Each row is a point on a landscape with many valleys, with its height.
From any point a ball takes the steepest step (drop divided by distance) to one of its 2 nearest points. It stops when none of these is lower. Distance is the straight distance between rows; heights are no part of it.
z533: [174 120 121 143 125 132 113  35 151 146 152 120  94 145  92 112  99 128
 101 129 157 150 182 163 106  92  97 124 159 133 132 158 111 180 140 107
 138 118 135 114 124 123 161 137 170 171 136 133 158  68 140 131 142  83
 121  94 144  89 124 163 149]  h=598
z156: [ 70 165 138 121  88 111 116 141 143  98 150 120 146 148 173 109 128 180
 132 149 146 148 130  96 167 103 129  57 148 158 125  80 132 129 166 140
 155 153 117  75 135 177 109 146 156 177 127 118 115  69 113  96  87 115
  82 117 113 156 113 141 130]  h=259
z792: [139 120 174 106 143 110 163 109 177 130  74 147 119 111 117 123 115  99
 157 164 112 141  67 116 123 146 163 171 147 154 157 167 154 148  94 171
 115 132 182 161 124 130 145  70 147 100  86 108 173 164 158 136  62  66
 142  94  88  99 121 117 130]  h=475
z659: [148 135 100 125 163 133 133 155 113 108 108 120  97  87 100 135 147  88
 116 107  82 116 103 155  95 138 188 197  63 120 134 125 140 129 110 124
  82 123 135 193 132 100 135 143  87  77 123 123 165 166 139 198 129 147
 187 110 118 152 140 122 141]  h=323
z253: [168 111 159 118 141 138 115  97 141 130 116 104 175 152 118 119 110 113
 112 102 131  85  77 122 118 162  62 103 134 109 116 144 148 142 100 113
 141 127 124 100 137 110 124 105 156 118 127 154 148 149 135 125 168 139
 104 147 149  45 120  94 101]  h=566
z499: [146 123 155 147 121 101 184 146 130  95 120  81 132  96 135 179 158  96
 110  84  98 157 101 146 122 151 133  90 112 114 139 137 120 133 142 135
  90 155 134  96 135  82  94 130 115 131 134 120 139 192 124 120 209 170
 132 136 151 136 131 118  94]  h=621
z801: [123 158 166 143 105  94 184 207 107 120 140 129 113  86 154 150 147 110
 130  70  92 126 122 116 121 125 155 109 116 155 142 106 116 108 154 147
  84 129 121 105 118  94  99 134  99 109 125 107 112 189 122 101 200 175
 141 168 145 179 138 114 102]  h=620
z863: [144 127 171 113 143 121 123 121 147 158 118  80 137 193 148 201 125 123
 146 148 101 162  79 154 135 156 138 117 104 121 108  91 104  81 111 127
 141 153 142 133 111 115 107  98 127 144 125  83 129 121 131 142 159  83
  72 168 131 150 113  63 120]  h=345
z646: [ 89 159 150 110 128  97 110 189 103 132 120 129 123 129 143 141 146 112
 102 172 111  99  82 118 102 103 171 139  89 173 165  64 154 127 135 121
  70 150 107 179 149 149 125 104 133 106 103 107 171 136 156 163 106 127
 171 142 128 209 134 118 129]  h=185
z459: [153 147 100 140 146 131  83 132 103 184 136 148  59 150  97 107 114 149
 104 126 102 138 118 172  95  81 179 196 123 116 122 107 120  69 147 118
 153  73  99 171  74 149 168 128 135 132  92 108 132  78 148 149 141  94
 131 172  99 188 145  86 146]  h=388
z11: [126 110 127 101 117 160 144  85 171 110 118 118 166 175 146 173 150 151
 133 149 122 180 100 161 166 152 140 106 102  92 100 120 106 134 102 143
 174 174 124 121 119 110  99 167 119 183 154 117 135  87 111 163 119 103
  81 107 143 136  81 137 141]  h=624
z121: [166  87 123 133 155 134  99 104 132 165 114 146 140 167  89 155 117 133
 127 141 122 118 124 175 108 138 154 177  96  87 167 114 147 107  98  84
 156 141 120 177  89 115 131 139 134 133 119 107 152 106 175 183 156 113
 114 150 113 131  97 106 142]  h=459
z3: [108 120 161 142 131 113 141 183  95 114 141 134 178 122 153 120 107 131
 149 103 153  49 124  72 122 164  77 103 135 143 132 105 158 123 126 119
 113 133 113  94 144 123 121 111 124  82 141 144 114 170 116 107 165 184
 111 181 146  99 139  86  98]  h=582
z693: [123 112  78 135  88 137  90  76 138 118 120 143 130 115 121  90  80 139
 137 150 147 124  98 143 116 103 113 164 168  97  75 161 140 146 146 157
 172 136 137 151 158 167 127 135 128 160 121 184  81 106 103  82 110 102
 159  82  95  95 154 179 109]  h=495
z37: [118 171 143  89  48  88 131 136 153 109 104 192 144  95 162  71 115 146
 145 150 135 122  63  96 139 108 156 112 171 157 123 118 157 149 164 170
 122 119 143 105 161 175 117 119 114 138  86 145  90 159 139  57 105 110
 170  93  88 141 160 169 107]  h=358
z550: [100 102 136 133 135 106 126 111 137 161 104 124 106 131 134 129 114 121
 142 155 130 187 118 112 121 121 144 134 176 119 100 154  99 104 152 181
 159 124 162 153 134 160 143  79 146 149  89 112 102 128 118  53  49  74
 125 149  92 142 142 133 128]  h=484
z747: [126 123 165  93 121 111 105 132 143 107 132 171 199 147 146 106 140 147
 180 181 187  79 130  67 188 137  88 125 114 166 196 113 199 191  63 100
 119 181 161 109 164 144 149 114 152  91 138 115 132 159 149 150 117 133
 132 107 110  90  97 103 126]  h=250
z455: [105 107 159 138 140 127 143 135 120 154 127 110 125 160 135 149 137 132
 114 133 102 151  98 127 115 142 151 117 117 102 134 111 102 104 136 147
 162 141 101 139 101 128 118 119 140 146 105 107 145 115 130 130  90 112
  84 172 128 167 115  99 147]  h=274
z620: [111  95 174 152 141 109 146 130 126 158 121  76 168 171 156 207 121 101
 158 162 115 158  80 111 141 166 107 103 123 123 125 116 124 104  92 127
 141 189 155 145 157 105 126  61 137 131 124  99 113 167 131 115 158 107
 102 182 148 136 111  70 109]  h=398
z545: [159 101 111 123 115 155 178 112 159 111 125 116 155 116 151 172 167 121
 178 115 131 163 181 104 183 160  97 106 113 101 130 158  89 152  66  87
 116 143 149 124 156  38 136 127  87 104 182 110  86 147 108 161 164 160
 143 119 180  85  85 115 130]  h=202
z994: [124 146 169 119 134 126 117 114 117 120 127  88 158 145 134 104 112 103
 100 126 127  72  46  99 101 133  75  97 139 145  87 135 151 141 119 149
 116 123 111 101 166 153 106 101 160 121 130 179 153 148 119 117 109 138
 117 130 142  87 155 113 113]  h=587
z684: [ 93  88 147 148 127 144 182 161 104  93 165 130 171 100 137 139 180 137
 132  99 152 114 179  83 152 147 108  92 101 119 155 127 127 165 106 110
 115 161  96 120 144  87 133 150 127  88 158 127 112 147 114 151 108 207
 137 129 183 113 107 131 152]  h=616
z324: [178 111 134 123 187 120 124  96 147 114 124  93 172 173  78 191 160 101
 159 154 143 133 147 168 140 201 139 123  60 125 186 129 154 143  58 105
 109 168 177 136 113 120 113 145 131 120 167 105 198 144 149 200 134 143
  90 108 147  72  82 123 138]  h=527
z858: [117 151 122 106  84  87 116 140 112 140 113 147 117 105 137 106 108 119
 129 127 113 133  62 115 102 111 137 112 169 141  93 112 119 114 176 178
 116 109 129 123 155 161 114 102 109 142  82 155  66 167 126  44 141 118
 175 133  95 152 173 146  98]  h=312
z490: [145 120  87 144 107 150 120  51 139 115 159 121  98 151  86 123 135 145
  82 120 135 147 154 181  95  91 104 121 126 104 110 147 128 178 147 132
 160 135  94 128 114 134 131 189 146 188 151 162 154  44 117 154 139  98
 117  78 150 116 112 170 148]  h=573
z291: [147 134  99 188 178 142 132  78 114 116 124  92  92 111  74 101 124  83
  70  83 110 112 157 151  60 129 110 149 141 128 123 191 155 153 149 122
 115  80 139 136 144 120 145 134 121 103 153 164 173 146 140 143 154 150
 157 110 138  72 152 153 145]  h=389
z226: [ 85 145 158 152 123  98 149 219  88 106 138 169 146  97 164 116 133 135
 115 100 133  68 134  92  99 134 138 108 124 157 162  82 173 112 172 130
 108 120  96 106 134 139 108 141 120  91 125 124 125 165 132 102 164 204
 149 176 132 166 139 126 101]  h=600
z466: [ 75 145  67 130  72 131  89 161 141 114 127 194 144 119 145 112 120 203
 103 135 117 104 120 161 147  82 154 126 134 123 147  82 168  98 161 110
 176 136  95 122 102 179 107 171 141 163 125 126 101  54 145 137 146 155
 118 142  89 162  99 147  93]  h=770
z525: [122 151 112 139 141 149 140 110 121  78 134 120 121 106  96  84 130 130
  96  75 125  92 163 139 127 166  82 100 146 126 105 168 152 153 146 144
 139  93 118  61 116 146 100 188 131 113 160 178 157 133 108 132 112 161
 106  96 132  71 142 146 135]  h=502
z778: [ 87  78 177 159 144  97 159 137 112 131 130 102 175 130 147 177 140  97
 133 154 152 144  96  83 121 156 112  91 131 124 160 139 152 148 119 146
 116 191 144 146 178 114 128  79 146 112 128 115 129 188 138 105 126 160
 153 156 142 143 130 112 120]  h=449
z674: [201  91 154 133 153 147 135  87 141 146 120 106 147 171  96 148 152 118
  85  78 107 107  94 160  93 165  94 103 106  83 127 146 141 126 118 116
 161 120 102  93  87  90 121 133 149 131 126 143 167 135 155 152 204 144
  80 167 165  68  98  94 112]  h=538
z25: [175 140 115 126 147 166 108 130 115 185 102 154  72 131  95  75 110 140
 115 101  88 102 112 149 102 121 154 205 138 105 105 145 109  75 125 122
 158  44 113 158  80 104 167 117 120  92  87 131 112 124 145 138 132  96
 125 170 104 130 158  85 146]  h=436
z549: [ 61 135  70 119  62 148 107 167 128  97 143 172 153  91 158 116 138 186
 124 114 138 114 140 119 142  88 129  89 125 137 128  98 160 121 167 130
 142 157  80 118 152 145 104 171 124 158 137 148  71  79 111 118 153 189
 147  90 116 156 108 179 103]  h=758
z59: [ 90 181 145 106 115  91  99 168 144 108 113 139 149 148 158 128  96 152
 174 178 119 104 109 114 188 163 149 131 121 167 157  83 181  93 127 114
 135 153 172  91 128 190 103 110 113 117 127  93 141 123 136 140 115 107
  81 148  76 147 121  82 112]  h=792
z41: [154  89 145 153 148 116 182 136 135 106 120 107 150 108 136 181 168 101
 174 116 130 142 166  98 164 183 111 131 104 110 158 151 124 146  74  96
 103 159 178 132 156  66 137  99  89  60 170  97 121 198 124 152 162 172
 134 160 170  83  98  87 121]  h=268
z142: [ 72 155 170 106  81 114 103 185 129 133 134 144 165 170 180 111 134 168
 116 162 125  92  69  81 149 103 117  76 118 167 134  54 137 128 135 134
 158 143  84 117 128 161 105 124 167 152 111 130 122  78 133 104  91 126
  80 173 131 160 106 110 116]  h=311
z735: [103 148  81  98  67 112 117 121 149  98 131 148 137  94 169 138 105 155
 187 153 148 190 149 142 188 101 151 135 157 138 103 121 121 116 126 137
 128 178 167 117 163 138 118 131  88 179 147 116  51 114  89 105 156 128
 150  73  98 152 123 155 120]  h=721
z57: [135 110 148 142 147 128 124 150  93 196 131 108  86 160 110 150 137 122
  92 117  88 139  84 145  72 110 154 135 107 108 124 103  89  80 148 141
 141 108  84 179  96 106 153 111 140 126  83 107 132 118 146 130 138 102
 126 199 136 196 133  79 144]  h=335
z424: [106 149 134  95 100 113  96 165  96 150 139 139 121 128 158 132 136 129
  97 158 140  99 114 107 103  77 119 109 122 167 131  72 115 137 147 111
  71 130  92 156 168 138 143 109 138 127 117 125 120 126 130 114 137 131
 184 138 150 183 151 141 117]  h=232
z333: [196  79 144 154 181 130  92  74 137 180 122  87 141 198  74 174 124 107
 100 125 127 114 112 165  84 157 112 132  90  99 155 136 149 117 106  82
 149 136 122 150 108 108 149 107 157 136 125 116 175 114 182 167 192 118
  99 160 152  85  97 107 134]  h=503
z677: [158 118 115 132 132 131 117 119 115 167 105 156  88 100 110  74 107 128
 124  93 116 126 139 128  96 120 124 168 181 111 111 170 116  97 154 132
 154  58 134 124 115 120 161 113 111 107  88 135  83 155 130  61 149 120
 147 156 105  98 163 128 121]  h=423
z496: [ 96 138  91  99  91 149 117 134 142  98 150 137 152 108 153 141 130 165
 151 124 149 132 174 121 176 119 105  88 124 140 126 110 126 129 120 111
 122 169 124  98 148 110 105 156 123 147 170 128  86  91 102 148 157 157
 127  80 127 133 111 144 126]  h=744
z129: [ 98 135 156 114 126 112 142 145 122 147 140 126 111 136 156 110 155 114
 151 155 130 163 126  80 135 113 121 103 156 139  87 129  71 122 155 194
 123  96 131 137 138 165 142  76 124 129  97 138 101 143 105  43   4  80
 128 149 131 168 163 140 149]  h=448
z923: [102 106 181 158 145 124 199 146 118  89 155 120 148 100 130 121 153 129
 137 106 174 124 170  69 147 165  95  82 144 140 136 171 131 167 133 150
 112 135 134  70 130 121 127 140 144  93 164 131 147 171 100 102  68 180
 109 119 166  96 145 142 139]  h=578
z419: [156 129 123 126 153 130 135  86 140  83 121 122 145 116  92 123 133 126
 122  82 138 112 179 165 141 176 106  98 124 126 167 147 164 158 122 119
 124 125 162  79  99 118 101 173 140 117 158 140 179 142 148 161 141 161
  97 111 122  63 114 137 129]  h=453
z725: [128 186 172 127 151 101 167 125 155 114 100 154 115 100 132  79 105 109
 128 153 109 117  81 118 124 137 191 160 148 184 168 133 184 133 151 163
 100 103 157 115 131 164 131  93 140 100  88 131 181 158 179 142  79 102
 148  90  74 116 149 128 141]  h=458
z166: [105 144 132 114  87  90  99 143 153 154 165 159 131 147 162 166 111 179
 130 152 148 158 147 145 163  66 142  90 140 165 156  54 123 109 135  79
 123 158 126 121 121 135 121 143 167 186 138  67  91  66 158 130 186 121
 119 130 113 185  93 121 113]  h=790
z403: [175 124 121  85 113 123 152 115 161 123 123 173 100  75 134 106 130 131
 170 108 139 180 215 135 166 101 142 162 163 115 158 165  93 140 117 111
 107 110 172 120 114  88 150 140 100 133 129  94  93 149 123 111 146 127
 158 103 117 118 123 149 134]  h=664
z359: [162 128 159 144 139 122 178 153 104 152 145 100  84  92 119 115 161  83
 103  87 118 137 153  92 103 117 108 113 139 132 104 167  63 145 149 143
  72  78 120 116 124 103 152 110 128  99 113 133 125 186 112  74 126 130
 161 148 178 136 178 154 128]  h=669
z960: [103 152  90 141 115 124 103 101 138  85 121 158 128  99 128  73  87 143
 126 154 142 121 131 141 135 116 143 152 163 129 121 141 175 140 165 143
 153 124 134 111 147 199 118 146 130 151 125 168 134 106 121 111  88 122
 153  81  78 119 150 175 126]  h=452
z908: [131 129 165  93  96 150 167 121 162 107 118 100 174 152 161 156 163 122
 137 136 106 151  58 113 166 161 108  79 112 117  84 130  99 151  97 158
 139 161 127  92 143  99 100 132 118 148 140 139 130 149  95 128 126 115
  92 121 167 112 110 111 112]  h=655
z204: [166 124 161 140 137 112 183 164 109 136 149 135 110  85 143 124 144 113
 141  68 133 126 202  97 125 124 121 121 139 135 155 138  85 129 136 103
  80  93 133 104 119  67 151 130 106  91 130  93 105 190 123 100 183 166
 149 170 164 134 145 113 125]  h=646
z819: [144 152 156 193 189 131 164 131  92 150 140  80  72 114  87  96 128  74
  72  70  90  99 111 123  50 134 124 134 134 154 106 166 135 116 159 157
 111  60 109 113 115 126 143 125 141  89 115 159 178 159 139 128 145 135
 116 153 142 105 173 111 132]  h=325
z187: [161 226 156 107 126 127 162 144 136 112 118 101  78 116 119  98 137  88
  84  78  59 103  71 144 113 120 152 134 118 186  93 122 122 130 141 156
  79  68 117  82  94 125  97 133 125 117 114 153 171 151 141 154 144 107
  95 104 134 122 156 114 130]  h=579
z868: [160  76 126 114 151 152 148  90 156  97 116 118 202 161 114 172 173 125
 125 137 140 151  99 156 143 187 124 114  75  80 132 147 141 156  74 131
 162 179 124 136 126  95 109 157 124 149 159 133 165 133 129 181 144 151
 111 118 156  72  63 136 124]  h=583
z854: [140 158 131 122 104 145 157 163 109 108 137 125 114 105 126  87 126 129
 121  60 112  86 134  95 127 147  76 101 148 128  71 152  95 135 151 149
 117  63  92  53 103 134 104 163 110 117 133 173  96 156  83  83 136 150
  98 128 154  91 158 143 120]  h=537
z441: [ 91 142 164 152 146 129 180 167 102  98 150  96 116 113 137 131 151 112
 130 114 130 145 164  99 141 147 124 103 128 144 111 144  98 135 154 161
 108 125 126  84 115 142 115 140 118 115 148 121 159 153  83 115  62 146
  94 132 155 154 148 133 147]  h=541
z597: [133 120 169 120 139 119 158  81 165 128  99  71 131 156 113 146 162  78
  99 142  97 160  24 141  87 122 140  97 119 123 100 153 113 148 119 204
 131 133 126 138 133 123 101 102 160 152 105 148 189 133 153 132  46  67
 103 116 129 117 112 121 129]  h=371
z587: [105 103  57 134  96 172 120 111 136 116 172 143 145 121 133 161 137 169
 135 111 163 158 219 151 159  87 117  96 111 109 144 114 127 121 121  94
 142 170  92 146 133  88 113 180 137 169 182 125  84  55 114 171 169 164
 147  79 135 145  74 160 140]  h=761
z192: [131 179 121 116 141 128 120 110 129 109 143 122  94 130 109 114 132 117
  90 132 113 123 147 159 116  95 150 138 113 156 139 109 124 155 134 109
  87 111 116 121 123 159 125 145 140 144 133 132 197  92 139 177  96 112
 122  88 133 156 130 154 160]  h=514
z51: [163 150 119 120 187 155 139 139 125 144 114  99  52 110  95 120 134  95
 125 100  84 180 141 141 130 133 165 181 110 116  85 175  80  91 125 159
 122  69 157 135  84 109 145 127  98 114 121 104 154 135 106 142 102  92
 108 120 125 150 155 123 152]  h=273
z719: [164 105  84 171 184 159 139  97 144 119  79  96  92 104  74 120 126  72
  98  98 102 123 123 138  78 156 145 190 125 105  94 211 133 135 112 138
 129  79 170 184 135  89 146 105 110  89 144 154 163 156 130 152 121 128
 174 105 138  60 139 150 140]  h=444
z969: [125 119  48 131  80 161 111 134 118 133 152 202 109 100 114  69 154 181
 120 114 137 124 190 162 120  60 144 181 143  87 139 137 127 121 156 109
 169  95  67 158  88 160 159 191 118 137 111 168  79  73 126 120 118 150
 166 117 120 152 119 171 124]  h=643
z379: [169  70 107 138 162 136 121 120 132 131  94 134 138 133  94 147 131  99
 143 145 125 111 120 161  94 148 174 214  70  79 164 131 145 133  80 100
 126 148 143 231 119  86 143 120 103 100 129 118 156 142 163 196 133 132
 173 138 123 115  97 119 142]  h=400
z896: [116 161 140 114 169 109 123 168 116 110 122 104 114 124 108 145 151  99
 113 128  82  96  62 152  99 142 189 156  59 154 152  86 171 111 110 132
  84 142 119 161 118 138 114 126 116  93 111 124 208 138 161 215 123 146
 131 118 120 161 116 103 134]  h=251
z696: [116 153 117 100  98  99 104 171  76 163 147 152 109 108 170 110 130 129
 132 146 164 113 117  87 100  85 111  94 155 170  98  79  97 118 168 138
  70  92  95 139 173 148 156  95 106 124  98 152  64 152 118  43 150 132
 205 134 151 168 182 155 109]  h=267
z975: [161 104 153 119 119 110 148  78 156 153 143 162  97 119 123 115 114 145
 128 123 164 185 195 139 138  98 137 113 173 126 173 152  93 161 143 116
 132 125 144  99 109 115 159 140 169 169 110  88 133 103 145  98 132  94
 126 112 122 122 118 164 145]  h=628
z186: [151 133 161 132 167 148 167 106 139 140 108  79 109 162  99 130 161  92
  80 105  65 126  25 146  74 146 139 123  97 114  79 151 124 114 123 188
 147  88  94 121  91 116 110 126 135 124 100 159 187 134 142 161 101  96
  85 135 144 104 124  95 130]  h=320
z847: [ 86 122 135 119 107 140  99 144  94 140 144 125 164 129 169  99 106 152
 165 149 171  84  87  31 140 124  70  76 153 150  86 111 110 132 126 145
 119 124 100 112 178 144 138  94 120 116 132 170  70 126  84  65  99 125
 131 126 147 119 173 122 124]  h=376
z829: [ 90  76  94 180 132 110  90 104 118 124 117 141 157 132 139 136  67 131
 150 189 189 130 152 142 125 122 150 180 146 104 161 144 174 128 140 111
 173 187 160 183 162 159 126 123 141 149 138 124 108 116 135 108 112 120
 171 116  70 126 132 164 118]  h=581
z446: [166 138 139  93 123 127 122  93 159 128 125 124 120 144 123 137 111 107
 135 183 131 137 119 150 143 113 144 167 111 134 137 122 101 171  88 106
  98 145 149 159 138 120 137 111 135 140 130 112 169 111 136 171  93  68
 137  91 137 137 125 138 154]  h=477
z614: [ 66 109 148 157 130 124 181 149 101 130 153 119 121 108 145 132 167 128
 140 114 135 191 164  88 138 126 128  84 161 120 102 159  89 114 169 188
 139 122 114 121 136 152 126 121 120 150 116 141  85 154  97  50  57 147
 130 133 154 170 145 176 150]  h=494
z323: [105 103  75 149  96 135  80 104 136 160 173 137 131 160 133 176 112 181
 125 140 168 150 180 169 141  71 119 105 128 125 126  80 128 106 133  77
 164 169 107 143 114 127 133 166 171 190 159 101  69  29 141 152 195 133
 122 113 117 155  87 131 125]  h=777
z5: [151 138  77 129 164 174 104 119 115 135 106  74  91 137 115 141 116 106
 128 122 115 160 150 148 138 157 112 160 128  97  46 175  82  94 129 130
 133  98 160 137 127 114 140 113  73 121 158 127 117 134  67 127 126 114
 125 128 147 117 152 131 139]  h=160
z935: [140 159 142 155 162 110 137 136  96 151 136 124  75 108 109  90 105 109
  88  79  98 118 131 136  66 123 138 142 158 143 128 139 145 101 177 147
 135  71 119 104 110 135 138 127 134 117  95 135 133 148 143  90 178 126
 136 157 104 131 169 119 117]  h=375
z671: [142 156 125 126 149 113 100  98 148 121 135 138 135 149  95 145 109 149
 123 104 135 106 187 181 147 146 107  85 117 152 185  89 167 128 129  99
 120 128 152  70  80 153  98 174 166 143 138 120 175  94 171 166 163 133
  75 125 107 116 112 123 127]  h=394
z304: [137 218 129  99  99 133 133 170 121 103 132 115  87 121 138  91 124 128
 107  82  84 101 116 127 138 119 114 112 135 166  64 112 102 125 155 153
 102  67 103  56  92 153  89 156 112 135 134 152 134 121  88 113 130 121
  79 119 145 138 148 134 118]  h=559
z885: [126 128 126 117 105 140 130 155 111 111 141 156 152  98 149  83 114 157
 135  82 159  64 173  76 132 133  77  89 153 140 136 116 132 135 143 117
 122  97  97  66 129 107 123 146 122 101 132 153  87 134 120  97 158 175
 123 140 133  88 138 126 108]  h=562
z317: [161 148 114 113 121 165 148  78 133 112 138 117 110 140  95 109 161 106
  63 102 108 110 116 155  97 103 109 121 105 124 106 147 109 192 112 118
 100 107  85 116 127 115 126 163 142 140 144 177 178  99 130 177 119 120
 126  79 174  96 125 160 154]  h=544
z74: [125 119 151 114 113  87  92 147 146 150 125 150 165 154 144 175 106 145
 156 175 144 122 124 147 150 114 138 142 113 149 192  76 161 122 106  66
 121 191 152 159 142 135 119 119 149 144 122  79 112 121 181 146 194 115
 134 137 100 160  95  99 110]  h=801
z319: [146 114 125 146 203 140 151 130 116 137 122 130  76  95  83 126 135 106
 139 111 115 147 183 127 131 162 180 177 106 123 168 168 113 115  97 118
 121  92 172 151  83 106 152 139 112  83 133  88 189 134 131 178  78 127
 112 130 114 129 136 129 174]  h=378
z998: [ 97 149  81 132 128 172  97 167  79 169 157 139  94 137 135 108 136 162
 130 109 117 148 182 135 144  99 126 148 147 103  84 119  80  61 141 113
 149  84  87 148 102 152 155 143  99 129 125 126  76  97  79 110 115 152
 123 162 142 179 137 122 143]  h=570
z771: [139 120 122 151 168 159 139 125 121 129 108  48 118 148 117 155 140  80
  95 123  91 130  76 130 101 170 106 121 105 101  46 162  99 120 128 158
 121 105 126 130 131 114 115 110 112 109 137 152 160 154  91 135 110 112
 116 143 166 110 151 112 112]  h=256
z31: [125 125  64 116  93 187  59 132 104 174 148 146 112 158 124  99 122 185
 111 126 144  95 151 142 123  90  87 139 143 103  73 112  92  87 131  92
 169  82  70 145 105 134 158 143 119 129 135 148  67  61  97 130 136 131
 121 150 143 130 135 114 131]  h=593
z738: [107  73 104 155 136 120 119  91 139 139  97 140 121 117 132 140  87 127
 161 170 184 183 173 123 146 129 147 168 177 112 133 189 128 130 123 145
 165 158 194 171 143 144 150  96 143 158 131 107 108 119 112  72  81  90
 146 110  94 109 133 170 130]  h=535
z650: [145 121  89 128 118 117 102 122 127 131 123 130 103 117 121 163 109 123
 123 124 117 159 139 184 114  93 162 174 117  98 130 115 119 106 140 111
 116 152 143 178 134 116 128 131 106 149 128 107 105 124 127 139 188 130
 177 119 108 174 129 135 119]  h=565
z790: [132  98  91 129  75 129 117  96 156 122 112 154 134 126 127 131 105 140
 125 132 119 155  90 176 115 111 144 164 144  73 100 139 129 128 140 151
 180 155 131 156 131 127 111 143 118 172 111 146  77 114 117 103 155 112
 150 113  98 128 126 156 105]  h=530
z420: [147  85 134 125 120 118  81 110 139 145 133 117 171 153 139 156  99 126
 157 190 185 114 145 114 146 101 100 141 115 136 166 113 135 173  88  59
 104 189 154 182 183  99 149 100 145 135 139 101 106 123 152 141 164 104
 177 111 129 127 118 130 129]  h=813
z214: [148 107 124 133 130 104 148 129 140 122 100  87 113 103 117 193 138  85
 115 121  87 180  80 168  99 139 163 133 106 103 126 144 117 119 141 149
  99 166 159 160 146  83 111 103 106 134 112 114 130 176 138 132 191 124
 179 125 112 159 136 123 102]  h=594
z141: [ 82 137 122 105 101 145  73 160 112 131 144 104 160 166 178 133 109 159
 132 148 136  87  74  81 138 109  72  73 127 153  68  64 110 113 125 129
 133 142  89 116 161 138 116 106 142 150 139 150  80  79  87 104 131 124
  92 147 149 134 133 103 102]  h=344
z230: [ 71 174  97 122 118 127  85 181 129 111 127 148 144 145 156 144 106 171
 135 137 111  96 139 145 174 143 128 102 117 151 128  65 163  74 144 111
 146 139 130  96  98 175  89 147 121 138 151 114 128  80 125 149 141 158
  68 160  98 159 112 108 101]  h=781
z611: [112 112  96 134 123 152 125 140  88 159 165 132  88 111 117 106 164 136
 119 106 122 177 184 127 116  92 123 131 157  99  95 167  86 113 169 147
 142  99  94 150 125 150 159 145 109 144 104 147  78 119  93  79 106 141
 159 132 147 157 145 178 151]  h=540
z869: [101 119 123 110  99 133 107 152 128 119 125 206 190 116 176  80 119 181
 198 182 197  75 162  52 186 127 104 129 146 159 193 105 180 151  97  88
 140 141 131 108 154 130 159 125 128  80 135 116  68 144 147 116 117 141
 144 126  97 112 117 101 122]  h=318
z307: [141 120 132 148 210 107 123 103 130 119 119  97 112 139  80 171 120  99
 156 156 131 142 164 154 128 183 170 153  93 140 187 144 151 120 102 109
 113 144 184 145 104 140 127 128 137 117 150  93 211 123 156 187  90 114
  96 106 102 116 119 133 164]  h=462
z566: [110 194 120 110 106 114 133 154 133  93 117 178 117  91 139  59 119 133
 116 138 112 107 115 116 138 114 171 147 145 160 131 119 165 137 171 147
 111  94 124 104 140 186 119 139 115 119 101 153 140 141 136 113  82 133
 166  91  95 143 159 166 132]  h=406
z347: [ 88  94 127 157 155 130 102 125 109 132 129 147 156 139 124 128 101 139
 132 173 164 117 158 120 138 145 136 147 133 116 178 131 157 133 128  93
 160 160 129 149 139 159 137 127 148 125 128 115 144 114 146 138  80 134
 135 138  97 135 122 136 149]  h=545
z336: [115 162 163 127 128 104 119  99 150 101 136  99 138 155 126 124 113 152
 122 130 139 132 133 150 151 148 119  69 142 161 152 105 153 138 152 131
 140 143 141  55 111 170  96 154 172 166 140 123 190 100 145 127 110 109
  52 114 108 120 119 123 127]  h=336
z692: [144  84  63 152  80 176  76 101 125 161 139 182 133 150 108  84 122 189
 109 139 159  84 164 168 105  76 120 184 127  74 136 126 129 129 118  81
 196 112  66 182  89 121 157 171 135 134 129 155  90  56 143 157 128 121
 143 141 133 127 112 134 126]  h=617
z464: [158 128  96  97 120 154 124 109 145 120 108 108 124 122 141 150 109 117
 167 137 131 153 142 118 169 160  96 139 135 111  82 159  78 126  96 110
 115 125 167 124 151  85 135 104  74 122 163 118  89 143  78 127 150 115
 134 110 146 101 135 120 121]  h=18
z633: [151 118 146  92 126 119 143 139 151  93 125 150 177 126 135 143 164 129
 187 146 136 104 147 104 182 174  96 146  89 126 175 121 163 171  47 104
 118 171 171 124 152 106 125 124 100  66 156 106 129 179 136 184 138 159
 124 129 139  70  79  78 129]  h=151
z769: [154 105 160 133 155 118 147  64 172 148  98 116 123 150 104 140 110  80
 128 179 126 139  57 136  98 114 156 164 130 140 135 148 129 163  92 169
 113 146 158 193 135 128 139  72 170 142  96 138 193 122 176 157  57  48
 133  91 117 108 108 139 140]  h=426
z252: [ 94  67 159 166 166 109 142 151  97 138 129 133 172 131 124 171 140 120
 136 133 140 130 147 120 123 167 139 131 108 105 196 120 160 112 111  97
 151 185 119 161 140 115 129 114 137 115 126  94 133 161 163 143 140 178
 129 175 122 140  94 105 139]  h=500
z128: [114 138 167  89 101 152 126 136 122 150 136 129 141 152 156  92 135 140
 149 160 136 104 106  62 153 124  88 102 137 141  92 118  72 146 112 143
 126 102 103 129 145 139 148  97 139 116 112 153 104 123  94  88  28  84
 114 139 155 128 161 118 147]  h=412
z18: [124 153  84 100 114 105 118 152 123 110 126 180 111  73 160  98 106 139
 188 137 152 177 201 134 184 109 161 165 174 137 139 139 127  93 142 119
 113 125 171 104 131 146 138 133  72 132 132 106  66 146 101  97 150 147
 162 105  89 152 139 143 124]  h=695

Where does a ball stop that starts at each point below?
z923 -> z156
z11 -> z464
z998 -> z156
z499 -> z646
z725 -> z646
z908 -> z464
z829 -> z156
z969 -> z156
z253 -> z646
